Each row is a point on a tangle of strands that fork and nearly touch. The rows are in no order.
In the rows, 128 means zero.
Points whose rows are less than 122 apart are linked; no others are. Some points are linked to none.
z101: [157 132 145 129 152 161 130  86 144 182 104 163 129 143 174 147 108 121
 152 107 143 112 147 155 153 127 135 111 118 102]
z254: [180  70 125  89  90 138 178 102 132 148 146 163  51 112 156 118 113 152
  91 132 128 139  72 137  89 114 147 127 172 156]
z451: [175 100 129  96 107 107 194 105 121  92 157 138  70 114 168 134 118 143
  72 129 128 114  88 114  91 117 132 123 145 183]
z935: [116 134 115 170 188 103 134 135 116  85 199 132  96 139 150 124 138 152
  72 131 140 148 130 100 143  81  98  87 100 184]
z800: [172 128 124 198 156 174  99 122 103 136 151 106 139 119 161 144 124 138
 154 153 134 165 209 112 142 121  94 109  84 140]
z184: [147  85 131 104 106 166 142 113 152 157 140 192  36 137 139  94 124 150
  69 137 121 125  96 149 104 108 160 133 182 121]
z771: [138 127 115 134 143  74 171 123 120  84 149 123 139 135 101 142 122 117
 163  89 130 175 114 120 144 155  87 131  77 140]
z589: [103  95 118 103 115 118 176 157 152  85 124 156  74 116 165 104 158 148
  82 125  70 119 142 152 144  98 111 138 167 151]
z22: [150 116 128 161  79 115  97 143  92 155 118  92 119 100 100 126 104 121
 148 183 199 121 149  76  92 145 150 114 160  82]
z876: [144 147 145 182 160 193  78 126 132 194 109 158 121 183 129  96 119 149
 145 155 158 145 160 128 134 122 117 126 122 104]
z318: [124 120 140 172 120 165  78 141 133 182  99 149 118 147 107  98 109 131
 167 163 143 132 173 129 129 145 132 141 149  60]
z660: [166  65  90  78  52 141 185 123 111 133 110 122  97  66 148 139 133 147
 145 129  76 142 139 167 116 145 120 134 173 129]
z411: [120 126 146 142 105  74 132 156 104 105 145 125  81 125 106 101  95 152
  74 171 168 108  91  83  83 108 160 107 167 130]
z124: [ 65 116 115 117 120  84 179 154 139  91 136 185  95 135 116  93 155 159
  72 119  84 105 106 146 131  99 127 127 156 150]
z76: [104 121 151 123 129  95 134 147 125 111 158 174  72 163 113 104 106 156
  57 131 153 104  65 119 104  89 162 118 161 159]
z963: [126 105 137 120 124 156 110 120 146 173 140 205  88 175 107 108 113 159
  90 126 141 111  85 149 142 109 165 115 164 110]
z724: [105 176 128  94 147 145  93 152 130 113 120  94 163 100 167 138 170 113
 111 173  99  72 170 117 130 114 136 104 124 150]
z336: [146 158 138  98 136 124 104 121 122  97 159  75 158  77 176 152 146  98
  94 171 111  85 164  87 106 108 134 103 123 159]
z3: [154 170 140 106 120 144  99 101 125 145 109  73 206  71 134 182 127  75
 166 148 133  97 149 118 117 186 133 137 104  91]
z388: [108 142 141 129 194  99 178 115 127  99 153 158 129 154 157 128 140 130
  89  79 154 131  78 154 164  68 104  83  92 198]
z223: [ 83 149 142 133 104 147  95 161 148 164  72 129 142 126 126 127 121 121
 119 153 111  82 154 142 126 134 167 136 182  77]
z486: [ 63 136 132 125 161 119 126 151 162 128 108 164 144 182  93  99 150 115
 156  90  91 149 117 171 176 119  99 152 111 115]
z906: [113 174 152 110 154 158 112 112 141 168  68  97 174 117 161 145 146 102
 129 118 149  73 111 148 122 113 171 103 130 134]
z139: [125 164 106 165 137 115  92 125 118 111 138  77 155 162  91 127 111  97
 156 138 181 179 127  49  70 148 130 149 113 121]
z940: [128  92 140 104  88 142 160 132 146 147 109 176 120 115 142 139 113 151
 139 105  95 114 126 167 133 145 170 136 158 100]
z681: [154 145 136 157 156 166 113  85 137 172  92 120 160 138 151 158 110  95
 167 110 154 139 144 135 146 143 112 118 106  96]
z348: [134 120 140 125 178 118 152 120 134 104 193 171  80 158 144 120 132 161
  71 108 146 143  91 131 162  85 115 108 119 191]
z646: [123  82 119  84  77 113 180 137 128 158 153 179 113 117  84 123 109 188
 132  73  65 140  78 172 141 147 135 147 138 160]
z745: [110  87 117 103  96  99 156 151 124 135 154 165 112 135  63 111 129 161
 152  94  73 160  89 178 158 158 108 153 116 131]
z288: [147 156 136  99  72 127 105 112 111 149 116  89 159  64 147 158 120  96
 117 177 148  61 143  87 102 156 181 119 152  92]
z133: [112 111 147 130 165 149 104 138 142 150 147 186  96 182 104  97 123 152
 111 118 121 130 108 165 163  99 124 132 133 123]
z314: [118  79 118 110  72 117 113 149 107 146 146 151 126 151  28 101 121 160
 166 105 108 188  73 156 136 157 131 167 124  85]
z563: [140 109 145 108 141 153 169 110 150 114 135 174 104 131 163 138 131 149
 144  94 102 136 149 180 184 122 111 124 127 140]
z270: [134  61  90  77  56 122 202 137 117 145 130 147  99  86 127 128 119 176
 143 109  58 149 113 177 117 134 119 157 164 162]
z985: [135 166 134 147 185 152 111 113 125 121 143  79 171 116 187 159 144 124
 125 125 142 124 140 124 143  96 114  78  87 182]
z838: [149 149 144  91 118 104 147 107 132  91 134 113 151  89 182 156 136 116
  79 132 123  58 118 102 113 108 143 113 124 172]
z829: [128 103 121 124 162 138 157 130 144  75 160 140  74 124 183 112 166 145
  71 124  89 134 161 139 152  85  74 122 150 174]
z783: [102 157 152 128 185 113 149 124 135 129 105 122 154 136 158 122 138 120
 121  87 142 110  91 157 148  77 138  94 109 172]
z769: [131 162 136 140  98 104  84 128 107 135 115  75 140  93 124 135 104 113
 105 184 172  79 125  57  76 151 172 112 163 106]
z77: [ 90 166  87 148 178 126 117 132 139 100 134 100 167 188  94 132 150 104
 178 105 130 195 147 102 126 134  90 159  85 129]
z776: [109 153 161 108 160 144 140 105 150 145  77 124 149 122 187 131 136 125
 108 105 145  71  90 163 135  67 178  93 141 160]
z873: [153  84 122  98  73 150 159 124 133 137 112 137 104  80 150 151 123 127
 150 132  98 119 164 158 133 157 151 131 154 100]
z339: [127 115 145 129  88  99 120 125 129 160 117 159 107 133  96 120  91 136
 116 130 176 113  85 118 104 142 176 123 154  90]
z476: [ 94 152 119 153 180 143 107 150 152 127 100 113 160 175 118 116 157 111
 172 106 109 166 140 145 151 129  83 144 105 129]
z973: [ 88 117 117 117 139  90 150 141 137 108 137 170 140 164  80 102 143 129
 145  85  95 158  80 160 157 138  99 166 102 127]
z911: [156 149 127 134 116 164 109  89 131 176  80 104 173  99 148 171 116  87
 183 129 142 122 169 126 136 185 131 146 104  64]
z892: [139 101 141  99 139 122 185 106 143 118 144 178 116 142 149 142 112 148
 122  81 117 126  85 173 159 129 128 115 124 167]
z401: [138 137 131 132 135  51 177 122 108  78 150 112 156 107 137 160 125 117
 118  94 134 120 106 112 122 143 106 107  75 175]
z561: [128 176 147  90  90 136 106  99 129 158  91 101 196  76 139 176 113  71
 130 137 134  52 124 133 109 178 172 140 122  99]
z557: [181 110 142  82 105 108 165  99 128  77 144 106  98  75 197 143 152 115
  65 140 111  86 107 105  78 102 123 117 144 178]
z419: [170 151 118 177 152 169  80 112 109 140 128  66 174 103 141 166 130 105
 166 153 135 150 206 100 128 158 102 114  79 123]
z167: [116 146 112 139  94 125  93 144 107 132  89  72 176  94  87 134 119  78
 182 158 141 138 166 100 114 179 126 174 145  60]
z494: [180  94 137 116 151 189 149  76 156 160 139 185 104 144 182 143 119 147
 162 107 122 144 158 183 178 122 119 119 113 116]
z960: [156 118 120 127 129  71 171 120  92  57 186  95 120  84 154 151 127 133
 102 128 137 128 132  99 114 120 107  98 104 185]
z895: [147 146 109 153 111 124  92 141  98 120 131  63 167  87 107 140 129  93
 184 160 129 148 191  99 132 175  97 136 106 100]
z118: [182 109 125 158 146 160 137 108 118 104 163 102 117  96 186 148 133 131
 143 134 116 149 215 118 161 111  82 104 105 144]
z902: [ 94 120 115 131  74 102 111 152 116 120  97  95 155 117  58 118 110  95
 181 133 136 157 134 121 107 184 138 183 147  58]
z818: [155 168 129 191 178 196  70 126 119 186  99 121 141 165 169 129 133 154
 128 165 182 135 150 111 108 118 133  96  94 146]
z237: [ 78 164 130  77 130 136 112 155 145 106  99 108 166  96 154 123 168 107
  81 154  80  44 143 139 125 109 156 126 150 155]
z12: [146 107 116 134 117  74 160 147  99  63 175 102  81  96 131 118 127 149
  83 149 143 142 142 101 118 104 117  93 138 165]
z148: [ 99 190 125 141 159 167  76 133 149 162  51  93 176 161 115 130 139 105
 151 136 174 123 108 114  85 148 156 135 130 102]
z716: [100 145 102 149 148  76 138 138 117  79 139  93 158 137  90 134 144  92
 169 108 117 187 140  99 130 144  83 156  83 120]
z242: [147 102 115 139 122 120 100 137  98 119 165 123 115 174  41  98 119 133
 173 123 156 200 115 104 142 136  99 149 103  99]
z699: [129  99 127 109  94  95 200 117 140 146 129 173 144 134 115 155 100 157
 149  65 103 115  64 162 139 168 131 145 101 171]
z372: [ 78 141 135  98 107 152 111 157 161 126  80 141 131 111 158 126 142 126
  91 134  75  72 152 151 130 107 157 137 183 105]
z992: [132 157 128 164 138 139  74 131 128 172  92 102 140 163  99 121 108 102
 159 147 182 140 123  80  82 154 137 145 127  88]
z977: [130 123  95 148 124 103 102 125 107 102 148 101 131 180  56 110 111 110
 179 124 173 197 129  69 103 140 124 174 106 100]
z840: [114 127 105 162 155  76 139 154 102  67 189 101  78 122 128 108 145 153
  73 161 138 146 156  75 123  79  99  95 123 167]
z44: [116 133 131 159  80 151  88 132 133 184  82 128 139 115 109 130 108 116
 156 160 142 109 165 129 124 168 163 144 167  44]
z286: [143 115 130 171 157 151  83 136 119 142 166 140 126 190  68  89 124 131
 152 128 135 182 131 122 146 121  99 156 103 102]
z129: [117 192 140 120 144 178  76 131 140 172  60  74 186 124 143 142 160 109
 141 157 157  83 129 133 111 156 165 107 136 119]
z35: [ 50 135 130 130 132  73 137 174 137 112 124 167 107 163  90  91 126 148
  64 130 125  92  79 128 116 107 140 134 152 134]
z916: [ 92 102 117 127  86  91 127 155 127 121 117 138 137 155  42  96 119 113
 170 110 123 176  98 125 112 158 137 179 128  77]
z422: [163  98 123 133 147 156 146 123 134  70 164 104  94  94 183 131 169 142
 118 133  89 147 198 135 154  94  73 125 123 154]
z882: [132 125 134 148 178 162  73 119 138 149 160 171 114 204  69 101 130 149
 136 107 119 171  96 158 185  97 107 148 100 120]

A fork is a point with three links. Follow the links from the first point to the second and name the forks in between, in order.
z829, z660: z745 z646
z660, z411: z646 z745
z270, z22: z646
z646, z388: z745

Follow the links from the first point to the second, and from the first to the third. Name the last point that the two ways share.
z873, z895, z476: z745
z124, z892, z476: z745
z563, z124, z940: z646
z769, z660, z401: z646

A fork is a point with three links, a tip a point with one. Leave the first point through the second and follow the links. Name the first fork or tip that comes.
z451, z557: z818
z902, z167: z411
z561, z3: z646
z960, z401: z745
z101, z681: z22
